A landscape with many peaks, sampled at points; each row gives a point and its height.
From any point a climber steps to the highest of the 2 points nearest to it. It stops when none of these is higher. Distance is the straight distance between rows; heights are no part of it.
z_286 (h 419): 114; 132; 130; 120; 102; 121; 136; 134; 105; 120; 101; 111; 111; 145; 132; 133; 149; 96; 123; 120; 153; 144; 157; 101; 162; 127; 55; 126
z_709 (h 119): 80; 102; 130; 95; 142; 114; 112; 148; 139; 119; 168; 124; 127; 121; 133; 104; 85; 107; 161; 166; 130; 124; 132; 127; 131; 128; 113; 126
z_874 (h 211): 107; 110; 169; 97; 182; 122; 89; 143; 139; 127; 113; 122; 166; 123; 164; 144; 114; 109; 154; 141; 137; 102; 108; 178; 88; 149; 136; 73
z_557 (h 569): 145; 161; 109; 110; 104; 129; 142; 176; 103; 69; 127; 154; 133; 145; 124; 152; 172; 83; 105; 95; 152; 148; 112; 132; 147; 167; 83; 166
z_586 (h 289): 153; 173; 97; 145; 77; 110; 140; 83; 148; 135; 78; 134; 136; 102; 102; 136; 161; 175; 209; 77; 104; 119; 120; 130; 158; 169; 108; 162
z_318 (h 463): 157; 107; 136; 158; 128; 137; 117; 100; 186; 131; 168; 159; 133; 108; 93; 118; 122; 157; 148; 117; 115; 155; 143; 105; 110; 153; 187; 123
z_648 (h 556): 121; 126; 130; 118; 110; 120; 142; 113; 117; 141; 119; 148; 74; 144; 110; 120; 151; 150; 117; 109; 115; 108; 162; 138; 96; 118; 123; 130
z_598 (h 520): 147; 93; 124; 157; 117; 113; 92; 99; 157; 140; 177; 159; 161; 125; 134; 112; 123; 158; 126; 102; 149; 159; 151; 120; 137; 137; 172; 146
z_572 (h 530): 116; 127; 139; 133; 124; 140; 144; 106; 138; 121; 126; 134; 54; 156; 108; 145; 121; 130; 129; 138; 119; 153; 135; 116; 85; 133; 112; 126
z_580 (h 90): 136; 144; 126; 110; 97; 140; 107; 134; 101; 114; 113; 136; 76; 156; 99; 107; 80; 105; 117; 130; 117; 76; 93; 161; 137; 144; 89; 105
z_423 (h 162): 132; 130; 142; 152; 122; 126; 141; 94; 137; 166; 84; 117; 112; 128; 180; 145; 181; 130; 150; 88; 143; 105; 142; 134; 120; 113; 93; 128
z_883 (h 69): 88; 123; 149; 148; 144; 150; 103; 87; 146; 99; 169; 129; 78; 76; 178; 156; 127; 119; 123; 110; 94; 149; 133; 138; 115; 142; 106; 90
z_610 (h 380): 106; 105; 130; 75; 135; 115; 104; 148; 130; 63; 156; 166; 125; 102; 135; 135; 105; 141; 114; 147; 152; 142; 75; 158; 133; 91; 100; 133
z_529 (h 96): 92; 149; 127; 124; 97; 116; 110; 163; 145; 120; 154; 113; 160; 92; 112; 88; 147; 102; 126; 114; 130; 106; 143; 108; 149; 123; 132; 129
z_987 (h 299): 148; 171; 114; 162; 98; 120; 123; 100; 123; 136; 111; 134; 136; 112; 113; 149; 142; 158; 186; 86; 100; 97; 115; 138; 164; 156; 119; 99
z_808 (h 346): 163; 147; 125; 142; 117; 133; 121; 119; 130; 136; 80; 149; 165; 93; 113; 138; 163; 168; 146; 93; 120; 80; 133; 116; 112; 144; 130; 142
z_528 (h 302): 133; 90; 154; 83; 185; 146; 138; 152; 164; 109; 113; 143; 131; 101; 118; 140; 117; 126; 120; 194; 146; 144; 117; 129; 66; 130; 143; 111
z_65 (h 597): 154; 80; 148; 108; 162; 154; 112; 130; 98; 134; 85; 119; 138; 143; 158; 126; 94; 101; 106; 168; 153; 117; 102; 161; 79; 133; 128; 144
z_868 (h 373): 116; 87; 133; 99; 177; 129; 144; 151; 149; 127; 158; 140; 133; 139; 108; 133; 104; 139; 153; 178; 140; 161; 133; 115; 98; 162; 160; 112
z_507 (h 378): 149; 165; 106; 127; 121; 95; 136; 119; 93; 178; 63; 109; 154; 113; 122; 129; 145; 148; 122; 109; 128; 116; 145; 142; 113; 155; 159; 122
z_708 (h 532): 137; 147; 112; 96; 117; 144; 127; 170; 136; 109; 86; 143; 116; 141; 112; 139; 156; 87; 92; 76; 168; 120; 117; 147; 123; 163; 69; 194
z_523 (h 221): 132; 112; 121; 156; 134; 144; 140; 150; 99; 112; 174; 131; 123; 158; 117; 111; 139; 110; 114; 149; 118; 109; 142; 95; 162; 111; 126; 139
z_800 (h 351): 106; 149; 126; 87; 130; 115; 115; 133; 116; 84; 136; 154; 119; 68; 114; 135; 107; 148; 157; 136; 121; 118; 91; 173; 116; 109; 84; 130
z_622 (h 587): 132; 152; 106; 169; 86; 113; 165; 115; 102; 168; 130; 108; 140; 131; 87; 117; 131; 152; 170; 119; 110; 132; 150; 127; 192; 111; 133; 138
z_141 (h 453): 112; 120; 148; 137; 124; 121; 153; 118; 174; 143; 134; 101; 129; 130; 101; 123; 87; 118; 160; 148; 142; 178; 115; 122; 157; 70; 138; 126
z_905 (h 178): 130; 107; 146; 150; 141; 113; 122; 91; 159; 151; 101; 115; 111; 135; 193; 150; 150; 105; 143; 102; 141; 131; 139; 143; 80; 145; 128; 133
z_360 (h 304): 157; 158; 110; 113; 108; 127; 163; 111; 141; 149; 116; 131; 136; 120; 77; 125; 152; 161; 115; 136; 115; 175; 147; 122; 111; 114; 196; 123
z_571 (h 210): 130; 108; 96; 73; 183; 136; 88; 113; 140; 94; 93; 159; 114; 75; 169; 150; 117; 157; 104; 153; 125; 148; 116; 114; 56; 182; 127; 130
z_699 (h 448): 130; 168; 135; 104; 64; 98; 145; 114; 109; 113; 96; 117; 103; 128; 129; 124; 112; 110; 132; 121; 135; 145; 127; 143; 137; 134; 58; 139
z_691 (h 531): 137; 150; 107; 160; 90; 119; 169; 121; 101; 129; 134; 113; 126; 132; 76; 126; 148; 120; 126; 92; 128; 154; 134; 133; 182; 127; 146; 175
z_857 (h 142): 59; 97; 146; 88; 171; 155; 94; 144; 143; 103; 143; 108; 120; 143; 155; 127; 103; 129; 139; 160; 117; 128; 89; 127; 113; 127; 114; 126
z_646 (h 112): 171; 146; 99; 105; 101; 118; 122; 127; 111; 125; 125; 156; 119; 127; 115; 114; 97; 152; 116; 159; 136; 122; 91; 114; 127; 76; 95; 124
z_727 (h 183): 81; 99; 143; 121; 193; 164; 88; 139; 142; 117; 115; 97; 105; 154; 143; 119; 83; 138; 154; 165; 92; 116; 77; 114; 103; 159; 162; 123
z_983 (h 191): 137; 143; 137; 101; 129; 116; 100; 148; 130; 131; 71; 128; 159; 137; 151; 136; 125; 100; 148; 131; 138; 105; 96; 167; 76; 174; 138; 102
z_277 (h 428): 115; 174; 101; 113; 123; 85; 124; 152; 68; 156; 105; 120; 139; 141; 124; 154; 125; 117; 129; 97; 149; 119; 126; 158; 167; 137; 100; 136
z_311 (h 627): 114; 115; 137; 109; 132; 130; 127; 92; 129; 101; 114; 131; 88; 97; 136; 149; 118; 158; 112; 140; 117; 177; 140; 113; 84; 132; 93; 111
z_635 (h 416): 103; 159; 81; 111; 122; 91; 123; 148; 87; 157; 99; 112; 129; 153; 136; 111; 119; 113; 144; 129; 141; 79; 115; 150; 186; 97; 105; 137
z_186 (h 115): 85; 134; 129; 80; 121; 125; 72; 162; 133; 83; 127; 122; 169; 105; 134; 135; 120; 108; 140; 116; 151; 125; 107; 148; 146; 134; 77; 124
z_961 (h 126): 166; 150; 112; 103; 98; 117; 151; 97; 120; 125; 122; 163; 114; 116; 122; 138; 149; 178; 112; 131; 134; 162; 124; 118; 125; 67; 119; 127
z_180 (h 301): 113; 117; 182; 128; 158; 138; 83; 129; 134; 113; 148; 131; 148; 112; 160; 114; 92; 139; 114; 130; 109; 95; 104; 141; 123; 106; 137; 91
z_762 (h 478): 143; 125; 134; 140; 156; 158; 142; 140; 135; 134; 105; 116; 135; 148; 134; 156; 124; 101; 126; 134; 153; 136; 92; 135; 135; 116; 122; 128
z_739 (h 630): 134; 135; 145; 131; 117; 153; 120; 148; 116; 76; 140; 141; 124; 156; 137; 151; 163; 107; 106; 108; 129; 128; 103; 133; 131; 152; 99; 116
z_365 (h 454): 141; 105; 120; 113; 162; 136; 95; 133; 67; 145; 169; 172; 112; 122; 118; 145; 112; 140; 112; 149; 140; 110; 141; 145; 117; 135; 102; 117
z_99 (h 306): 84; 98; 158; 115; 164; 139; 122; 131; 120; 113; 157; 126; 108; 137; 136; 172; 144; 166; 108; 135; 137; 176; 135; 97; 153; 116; 113; 111
z_4 (h 133): 114; 119; 123; 130; 101; 99; 140; 130; 146; 138; 116; 106; 155; 101; 154; 93; 138; 117; 144; 149; 125; 129; 150; 115; 85; 116; 152; 155
z_27 (h 417): 142; 107; 131; 138; 149; 133; 142; 122; 151; 136; 121; 119; 167; 145; 170; 148; 110; 125; 157; 170; 150; 163; 87; 129; 125; 98; 140; 118
z_363 (h 515): 133; 130; 129; 150; 112; 122; 153; 103; 148; 169; 132; 115; 131; 159; 101; 119; 110; 135; 196; 142; 113; 146; 146; 129; 158; 96; 161; 121
z_258 (h 212): 112; 114; 124; 122; 175; 123; 117; 140; 120; 167; 147; 145; 141; 100; 181; 142; 112; 116; 135; 161; 145; 123; 120; 163; 91; 110; 129; 113
z_58 (h 278): 133; 100; 128; 151; 110; 126; 139; 117; 142; 148; 182; 136; 105; 154; 129; 84; 128; 151; 112; 131; 111; 134; 164; 99; 124; 117; 158; 165
z_87 (h 477): 119; 172; 103; 76; 91; 104; 157; 165; 76; 127; 97; 123; 96; 145; 90; 107; 115; 122; 132; 129; 140; 132; 131; 139; 137; 149; 80; 170
z_554 (h 465): 148; 111; 143; 167; 106; 97; 170; 115; 126; 141; 156; 119; 139; 170; 142; 98; 135; 99; 95; 121; 127; 131; 171; 142; 142; 87; 186; 149
z_956 (h 327): 93; 117; 126; 165; 95; 102; 134; 98; 128; 165; 172; 106; 93; 124; 102; 102; 132; 122; 145; 107; 111; 165; 165; 104; 183; 120; 145; 130
z_334 (h 504): 125; 85; 158; 163; 138; 131; 90; 109; 141; 144; 150; 121; 138; 148; 161; 124; 174; 151; 106; 80; 134; 149; 111; 81; 176; 140; 162; 128
z_462 (h 459): 108; 114; 150; 112; 155; 144; 92; 162; 146; 89; 145; 102; 166; 141; 142; 131; 108; 128; 80; 154; 133; 131; 87; 117; 137; 157; 159; 73
z_764 (h 492): 109; 149; 123; 131; 142; 137; 100; 167; 83; 109; 130; 114; 134; 148; 105; 137; 115; 68; 97; 129; 133; 104; 126; 131; 177; 135; 91; 86
z_916 (h 455): 102; 165; 106; 126; 146; 123; 103; 149; 75; 133; 141; 119; 131; 117; 131; 154; 114; 102; 121; 109; 124; 135; 123; 141; 162; 165; 100; 109
z_772 (h 394): 139; 119; 170; 133; 135; 106; 126; 96; 187; 115; 141; 138; 129; 132; 107; 114; 94; 164; 154; 147; 79; 137; 152; 110; 98; 150; 198; 94
z_149 (h 345): 170; 134; 153; 138; 98; 116; 134; 99; 146; 125; 123; 150; 131; 146; 97; 118; 117; 169; 134; 129; 97; 115; 142; 132; 95; 125; 183; 100
z_873 (h 446): 118; 147; 127; 116; 123; 93; 135; 148; 122; 147; 118; 102; 153; 154; 119; 102; 109; 102; 139; 147; 146; 111; 128; 126; 163; 92; 139; 119
z_430 (h 443): 108; 105; 117; 86; 140; 124; 142; 145; 115; 122; 142; 139; 99; 145; 72; 132; 103; 146; 155; 168; 143; 161; 143; 110; 102; 146; 119; 131
z_366 (h 438): 151; 139; 94; 124; 75; 106; 163; 119; 124; 157; 158; 154; 155; 162; 121; 84; 158; 95; 101; 128; 134; 147; 193; 146; 151; 88; 184; 157
z_80 (h 158): 180; 164; 86; 118; 76; 96; 149; 114; 87; 144; 125; 170; 163; 168; 101; 138; 134; 141; 124; 111; 146; 150; 140; 159; 179; 104; 136; 118
z_537 (h 552): 113; 161; 137; 85; 116; 103; 149; 125; 100; 146; 66; 108; 101; 104; 69; 108; 107; 151; 141; 135; 103; 96; 163; 147; 101; 113; 89; 147
z_937 (h 495): 166; 136; 120; 165; 98; 105; 171; 118; 99; 121; 137; 111; 125; 145; 109; 121; 134; 81; 91; 110; 145; 156; 152; 142; 162; 91; 143; 145
z_291 (h 248): 113; 70; 108; 80; 186; 159; 99; 147; 170; 81; 131; 154; 121; 81; 134; 123; 103; 140; 96; 167; 150; 156; 111; 129; 64; 166; 146; 131
z_443 (h 172): 137; 140; 131; 127; 144; 138; 93; 125; 111; 127; 54; 92; 158; 116; 145; 125; 109; 128; 135; 135; 109; 90; 116; 129; 86; 172; 135; 128
z_826 (h 400): 134; 140; 137; 132; 135; 172; 102; 160; 112; 102; 113; 119; 142; 100; 140; 119; 123; 102; 88; 130; 117; 71; 88; 142; 118; 112; 107; 125
z_526 (h 137): 162; 145; 72; 124; 74; 117; 180; 117; 132; 170; 98; 150; 152; 174; 100; 131; 156; 129; 194; 89; 132; 96; 170; 154; 200; 143; 114; 160
z_744 (h 124): 105; 141; 139; 117; 106; 115; 110; 162; 148; 104; 110; 124; 156; 121; 133; 128; 139; 88; 148; 107; 164; 101; 115; 155; 114; 127; 99; 140
z_721 (h 452): 122; 133; 174; 92; 138; 160; 112; 150; 129; 79; 100; 117; 138; 99; 126; 132; 127; 116; 106; 151; 131; 115; 96; 132; 93; 124; 102; 100
z_660 (h 390): 115; 124; 131; 91; 151; 133; 125; 143; 77; 113; 108; 135; 99; 125; 92; 141; 115; 151; 127; 143; 138; 130; 117; 128; 120; 114; 96; 152
z_833 (h 236): 105; 124; 160; 117; 177; 107; 115; 126; 159; 133; 140; 119; 176; 77; 186; 134; 100; 126; 151; 158; 143; 129; 124; 155; 114; 127; 150; 87
z_400 (h 491): 166; 144; 124; 140; 87; 147; 159; 135; 114; 134; 128; 135; 174; 140; 110; 103; 136; 141; 133; 158; 117; 110; 132; 115; 146; 78; 140; 146
z_351 (h 244): 118; 99; 165; 135; 175; 150; 90; 133; 172; 114; 148; 122; 108; 180; 143; 114; 113; 158; 130; 132; 91; 109; 93; 86; 103; 138; 171; 116
z_921 (h 626): 152; 157; 87; 139; 161; 159; 172; 164; 95; 150; 84; 113; 150; 127; 136; 137; 141; 92; 122; 135; 141; 82; 92; 157; 139; 113; 112; 158
z_979 (h 106): 170; 162; 85; 149; 113; 146; 164; 119; 131; 165; 99; 164; 89; 150; 114; 139; 144; 135; 140; 100; 113; 77; 127; 156; 121; 133; 127; 142
z_342 (h 588): 111; 93; 176; 165; 163; 142; 121; 127; 148; 162; 172; 123; 120; 159; 169; 102; 144; 117; 99; 107; 111; 125; 135; 87; 159; 132; 158; 121
z_782 (h 101): 154; 145; 121; 93; 113; 127; 114; 109; 98; 147; 91; 139; 80; 117; 101; 117; 78; 140; 106; 139; 136; 99; 87; 153; 123; 98; 75; 134
z_796 (h 272): 110; 101; 117; 114; 186; 170; 115; 139; 196; 114; 146; 127; 124; 134; 177; 156; 118; 110; 83; 132; 145; 192; 93; 122; 116; 166; 153; 98
z_888 (h 321): 150; 170; 88; 139; 82; 117; 151; 114; 148; 133; 130; 127; 129; 96; 102; 117; 156; 128; 126; 123; 108; 144; 144; 124; 126; 145; 160; 132
z_915 (h 74): 147; 168; 148; 147; 122; 137; 140; 124; 108; 142; 130; 127; 162; 105; 122; 143; 145; 118; 147; 126; 119; 74; 148; 115; 162; 115; 100; 63
z_391 (h 432): 97; 117; 117; 128; 139; 158; 108; 136; 124; 99; 109; 105; 101; 132; 115; 154; 151; 137; 129; 103; 128; 157; 119; 104; 103; 189; 121; 149
z_617 (h 54): 96; 130; 145; 121; 162; 146; 88; 133; 116; 124; 168; 127; 114; 95; 174; 152; 130; 102; 83; 115; 119; 142; 123; 129; 132; 138; 112; 73
z_15 (h 127): 130; 129; 113; 133; 94; 109; 151; 124; 131; 156; 91; 135; 119; 153; 98; 142; 152; 139; 194; 67; 134; 91; 172; 143; 157; 153; 81; 149
z_305 (h 125): 121; 130; 118; 158; 152; 171; 143; 123; 144; 164; 106; 142; 80; 135; 133; 147; 152; 124; 130; 82; 116; 67; 140; 144; 118; 136; 104; 156
z_265 (h 524): 128; 121; 157; 86; 125; 160; 119; 124; 149; 48; 107; 134; 114; 109; 126; 155; 126; 139; 110; 152; 125; 161; 108; 121; 79; 149; 84; 90
z_963 (h 87): 140; 159; 139; 148; 92; 127; 136; 135; 154; 131; 158; 123; 185; 98; 102; 117; 149; 103; 135; 129; 127; 106; 161; 117; 169; 99; 133; 104
z_703 (h 405): 158; 182; 100; 121; 101; 91; 151; 139; 90; 160; 63; 112; 162; 141; 135; 131; 146; 142; 124; 92; 151; 93; 115; 159; 159; 133; 125; 151
z_965 (h 167): 154; 129; 120; 133; 111; 88; 122; 137; 83; 115; 151; 149; 177; 152; 110; 143; 142; 142; 100; 108; 165; 155; 145; 129; 188; 101; 122; 119
z_653 (h 86): 69; 101; 145; 163; 142; 143; 116; 101; 145; 91; 174; 94; 104; 98; 190; 118; 143; 115; 120; 123; 93; 140; 140; 110; 128; 157; 100; 128
z_98 (h 192): 116; 125; 88; 111; 132; 139; 124; 149; 162; 123; 143; 135; 96; 121; 129; 138; 116; 101; 135; 163; 142; 152; 108; 96; 100; 155; 102; 109
z_308 (h 105): 79; 132; 118; 109; 106; 83; 102; 151; 112; 87; 146; 112; 163; 105; 131; 104; 122; 138; 134; 126; 137; 118; 124; 122; 152; 114; 95; 145
z_475 (h 352): 95; 95; 130; 137; 148; 162; 112; 132; 147; 108; 154; 96; 102; 150; 147; 150; 135; 128; 113; 130; 117; 187; 128; 94; 134; 190; 150; 111
z_268 (h 325): 108; 159; 128; 123; 118; 115; 120; 121; 118; 118; 117; 136; 116; 95; 112; 143; 134; 153; 174; 94; 104; 83; 121; 153; 142; 117; 92; 123
z_358 (h 355): 133; 145; 104; 154; 112; 116; 149; 108; 148; 144; 168; 137; 108; 120; 124; 129; 151; 114; 138; 136; 123; 190; 136; 115; 144; 149; 172; 113
z_986 (h 93): 162; 146; 110; 161; 124; 117; 145; 78; 124; 166; 86; 150; 92; 117; 121; 135; 128; 154; 137; 94; 104; 97; 133; 155; 91; 123; 163; 140
z_726 (h 402): 125; 114; 148; 158; 115; 121; 143; 112; 184; 157; 130; 113; 129; 119; 104; 144; 142; 109; 169; 110; 171; 194; 141; 108; 156; 115; 141; 130
z_137 (h 145): 93; 130; 132; 131; 138; 146; 120; 125; 126; 158; 83; 119; 97; 133; 174; 133; 151; 118; 154; 108; 113; 73; 139; 141; 103; 125; 76; 133
z_677 (h 238): 139; 127; 158; 139; 134; 153; 160; 113; 139; 153; 153; 135; 120; 116; 89; 113; 136; 159; 146; 161; 91; 138; 164; 108; 112; 82; 165; 127
z_944 (h 350): 129; 130; 112; 156; 63; 89; 148; 89; 138; 193; 124; 102; 136; 120; 117; 95; 156; 110; 140; 102; 130; 168; 190; 115; 185; 119; 146; 143
z_163 (h 300): 146; 112; 176; 136; 150; 127; 112; 113; 154; 143; 123; 138; 111; 167; 122; 112; 117; 175; 114; 119; 100; 88; 133; 94; 98; 113; 171; 99
z_53 (h 104): 67; 98; 143; 150; 139; 124; 91; 132; 141; 118; 183; 110; 130; 111; 181; 120; 102; 108; 157; 138; 114; 123; 133; 116; 137; 121; 96; 131
z_176 (h 201): 137; 107; 183; 157; 170; 152; 140; 113; 156; 144; 147; 130; 123; 118; 115; 117; 92; 150; 149; 158; 85; 104; 122; 122; 108; 78; 157; 137
z_162 (h 602): 135; 157; 129; 84; 115; 101; 152; 124; 115; 155; 95; 127; 134; 131; 54; 111; 99; 147; 189; 149; 101; 88; 166; 182; 107; 120; 133; 147
z_345 (h 442): 171; 115; 137; 157; 107; 137; 172; 124; 139; 140; 109; 110; 167; 142; 143; 110; 118; 104; 148; 173; 135; 132; 116; 113; 127; 88; 136; 144
z_126 (h 76): 151; 133; 120; 130; 103; 130; 129; 137; 117; 102; 113; 127; 107; 162; 118; 120; 91; 115; 128; 165; 113; 91; 84; 129; 100; 151; 134; 112
z_237 (h 493): 123; 161; 104; 98; 128; 133; 126; 165; 115; 99; 102; 129; 95; 116; 102; 145; 144; 130; 120; 88; 136; 132; 113; 138; 96; 177; 105; 185
z_662 (h 135): 123; 139; 141; 117; 120; 136; 123; 165; 155; 121; 115; 131; 132; 121; 129; 127; 153; 59; 94; 123; 180; 124; 128; 136; 133; 83; 89; 118
z_899 (h 157): 134; 117; 148; 138; 101; 126; 142; 108; 143; 137; 140; 129; 123; 110; 106; 95; 100; 113; 142; 141; 117; 96; 174; 130; 101; 73; 106; 137
z_688 (h 614): 149; 119; 133; 104; 119; 109; 140; 134; 101; 159; 115; 150; 124; 168; 104; 95; 132; 119; 83; 121; 146; 106; 175; 146; 88; 100; 140; 130
z_880 (h 151): 107; 115; 145; 146; 138; 119; 103; 137; 136; 131; 102; 77; 156; 111; 162; 104; 121; 116; 115; 136; 129; 116; 127; 122; 91; 167; 154; 133
z_685 (h 279): 117; 94; 139; 155; 149; 137; 123; 109; 154; 91; 164; 136; 108; 123; 150; 148; 142; 169; 149; 135; 96; 161; 124; 89; 102; 186; 155; 123
z_697 (h 59): 129; 122; 110; 118; 147; 154; 125; 126; 121; 104; 94; 109; 71; 142; 129; 116; 89; 114; 123; 156; 102; 98; 69; 153; 72; 152; 144; 146
z_93 (h 254): 111; 115; 127; 127; 141; 153; 107; 123; 131; 85; 162; 127; 131; 111; 168; 149; 149; 173; 113; 140; 113; 169; 99; 83; 151; 136; 115; 97
z_184 (h 180): 179; 121; 143; 169; 101; 116; 143; 103; 104; 135; 145; 151; 173; 142; 104; 133; 144; 131; 132; 117; 134; 143; 168; 130; 159; 131; 138; 127
z_618 (h 540): 152; 95; 138; 117; 158; 148; 97; 137; 104; 134; 117; 105; 158; 142; 141; 156; 81; 96; 106; 141; 169; 146; 116; 155; 122; 128; 124; 116
z_385 (h 501): 124; 112; 102; 130; 167; 163; 98; 140; 69; 133; 131; 152; 92; 141; 147; 153; 114; 116; 84; 119; 126; 110; 103; 149; 134; 111; 103; 138
z_519 (h 173): 136; 121; 141; 151; 144; 146; 132; 112; 124; 152; 118; 131; 117; 95; 105; 104; 85; 142; 135; 143; 105; 67; 131; 160; 109; 76; 118; 148
z_66 (h 185): 143; 124; 93; 108; 159; 120; 108; 120; 142; 82; 135; 159; 128; 91; 154; 167; 114; 152; 112; 137; 131; 170; 103; 132; 82; 203; 143; 119
z_211 (h 217): 114; 104; 128; 122; 177; 147; 127; 137; 173; 83; 169; 140; 126; 92; 146; 157; 96; 136; 104; 148; 121; 184; 118; 140; 114; 184; 167; 98
z_226 (h 401): 101; 127; 128; 142; 131; 108; 152; 127; 150; 121; 175; 120; 95; 137; 107; 132; 99; 110; 132; 147; 136; 186; 130; 125; 154; 111; 151; 103
z_327 (h 193): 129; 136; 127; 114; 153; 121; 128; 125; 139; 148; 101; 136; 115; 101; 198; 146; 134; 92; 138; 142; 152; 129; 132; 150; 72; 141; 101; 132
z_389 (h 553): 115; 143; 150; 145; 121; 128; 94; 168; 107; 100; 149; 94; 149; 135; 115; 121; 124; 113; 81; 116; 128; 110; 126; 120; 141; 144; 146; 88
z_853 (h 226): 110; 105; 118; 114; 150; 152; 105; 157; 183; 119; 144; 137; 122; 151; 160; 139; 144; 78; 129; 120; 164; 148; 105; 124; 113; 152; 131; 111
z_29 (h 377): 153; 137; 112; 149; 126; 130; 126; 141; 95; 144; 97; 137; 180; 127; 149; 142; 157; 143; 124; 100; 151; 79; 129; 145; 140; 143; 116; 148
z_422 (h 197): 161; 121; 158; 145; 105; 116; 143; 125; 94; 95; 155; 121; 158; 138; 110; 124; 145; 160; 105; 120; 117; 134; 145; 103; 129; 149; 161; 118
z_594 (h 208): 132; 131; 147; 153; 117; 142; 148; 123; 146; 94; 150; 102; 131; 132; 149; 133; 150; 126; 119; 147; 114; 157; 106; 82; 147; 126; 132; 95
z_620 (h 225): 129; 96; 142; 173; 134; 114; 144; 106; 123; 113; 151; 103; 142; 112; 137; 133; 166; 172; 122; 121; 119; 166; 136; 95; 129; 158; 169; 141
z_860 (h 551): 152; 142; 121; 155; 120; 148; 179; 152; 123; 141; 95; 124; 156; 124; 115; 118; 143; 108; 122; 130; 116; 56; 127; 141; 151; 83; 114; 151
z_395 (h 266): 111; 107; 185; 146; 174; 116; 102; 106; 163; 154; 159; 130; 159; 107; 191; 119; 104; 154; 144; 131; 109; 129; 126; 123; 131; 107; 157; 84
z_931 (h 148): 186; 149; 73; 139; 75; 113; 154; 107; 127; 185; 106; 145; 160; 168; 106; 135; 151; 141; 137; 85; 146; 133; 153; 159; 207; 117; 158; 155
z_403 (h 196): 131; 94; 122; 152; 170; 161; 141; 174; 125; 101; 175; 138; 146; 175; 149; 132; 164; 64; 105; 135; 123; 97; 127; 121; 149; 136; 133; 137
z_862 (h 168): 162; 116; 152; 138; 135; 156; 152; 110; 176; 136; 166; 137; 141; 117; 133; 111; 122; 144; 106; 160; 117; 163; 127; 70; 141; 102; 150; 97
z_431 (h 370): 137; 128; 115; 165; 93; 116; 135; 116; 159; 175; 130; 120; 156; 129; 91; 125; 169; 105; 157; 87; 166; 156; 163; 110; 186; 124; 150; 154
z_835 (h 414): 128; 114; 104; 83; 139; 121; 108; 154; 108; 102; 161; 163; 122; 129; 130; 130; 105; 134; 97; 167; 134; 121; 95; 145; 125; 133; 128; 121
z_154 (h 121): 122; 122; 107; 122; 108; 97; 139; 121; 126; 126; 99; 118; 146; 131; 160; 100; 113; 141; 143; 144; 154; 132; 117; 149; 100; 92; 129; 191
z_639 (h 273): 131; 132; 127; 120; 97; 117; 169; 112; 124; 124; 159; 126; 142; 118; 89; 105; 149; 173; 139; 152; 113; 178; 160; 106; 136; 90; 167; 153
z_300 (h 316): 152; 165; 98; 151; 110; 120; 123; 101; 153; 123; 80; 143; 157; 83; 119; 126; 180; 180; 203; 103; 95; 90; 114; 100; 118; 155; 146; 160
z_627 (h 570): 131; 101; 116; 157; 149; 115; 96; 141; 137; 144; 171; 143; 161; 143; 141; 130; 147; 136; 113; 90; 158; 130; 126; 120; 167; 127; 152; 142
z_215 (h 348): 158; 152; 133; 167; 117; 98; 127; 82; 125; 165; 107; 89; 148; 86; 132; 127; 128; 133; 123; 118; 121; 140; 150; 123; 105; 168; 181; 118
z_373 (h 494): 117; 128; 142; 144; 155; 121; 141; 142; 132; 178; 136; 115; 135; 143; 156; 112; 128; 115; 109; 128; 129; 97; 136; 108; 146; 89; 151; 120
z_607 (h 303): 96; 106; 134; 156; 120; 90; 122; 112; 123; 128; 196; 125; 98; 148; 118; 93; 130; 145; 110; 95; 110; 151; 147; 114; 173; 107; 177; 152
z_229 (h 249): 106; 102; 102; 140; 140; 133; 120; 126; 102; 145; 157; 123; 96; 148; 147; 120; 116; 147; 113; 142; 122; 131; 140; 90; 126; 128; 130; 152
z_494 (h 508): 134; 166; 122; 98; 88; 100; 164; 130; 84; 121; 99; 123; 115; 117; 63; 110; 132; 154; 120; 115; 115; 133; 166; 128; 136; 143; 99; 155
z_374 (h 664): 135; 163; 106; 121; 91; 115; 188; 115; 110; 155; 113; 132; 142; 148; 82; 118; 137; 152; 190; 134; 105; 107; 169; 170; 146; 103; 135; 159
z_774 (h 150): 121; 155; 120; 106; 112; 132; 131; 132; 158; 108; 120; 132; 85; 110; 158; 136; 140; 75; 90; 139; 151; 137; 108; 114; 121; 101; 76; 106
z_194 (h 347): 108; 127; 145; 154; 145; 172; 88; 134; 148; 95; 145; 110; 138; 104; 149; 120; 132; 132; 114; 116; 92; 90; 95; 108; 118; 122; 134; 119
z_222 (h 555): 134; 122; 124; 114; 151; 191; 112; 141; 64; 106; 133; 130; 96; 161; 129; 168; 139; 120; 92; 98; 112; 128; 119; 138; 138; 160; 86; 137
z_218 (h 166): 101; 125; 109; 107; 114; 140; 113; 145; 124; 123; 146; 139; 66; 151; 131; 129; 109; 80; 86; 139; 150; 133; 124; 112; 114; 125; 77; 114
z_821 (h 354): 74; 111; 120; 103; 156; 136; 120; 140; 87; 107; 139; 115; 104; 132; 102; 166; 133; 153; 143; 118; 143; 181; 132; 127; 134; 124; 90; 156
z_665 (h 141): 175; 124; 117; 141; 112; 134; 154; 101; 140; 145; 143; 151; 131; 129; 145; 133; 150; 141; 99; 139; 153; 180; 137; 73; 138; 97; 135; 122
z_679 (h 679): 141; 93; 154; 105; 148; 121; 124; 138; 102; 160; 107; 129; 120; 180; 139; 93; 102; 118; 89; 148; 150; 90; 128; 149; 94; 105; 151; 139

For each start below, name the point where the climber stops.
z_646: z_430
z_526: z_739
z_963: z_796
z_915: z_739
z_653: z_627

Call two points neighbours if one is among the 2 nearest of the other. Go from one point of each pair to the other, from neighbour to neighbour, staying as high as possible. Name the lowest point that can't be avoided.
z_389 and z_311: z_180
z_389 and z_627: z_635
z_739 and z_622: z_586
z_796 and z_430: z_66
z_627 and z_342: z_334
z_921 and z_679: z_762
z_311 and z_679: z_572
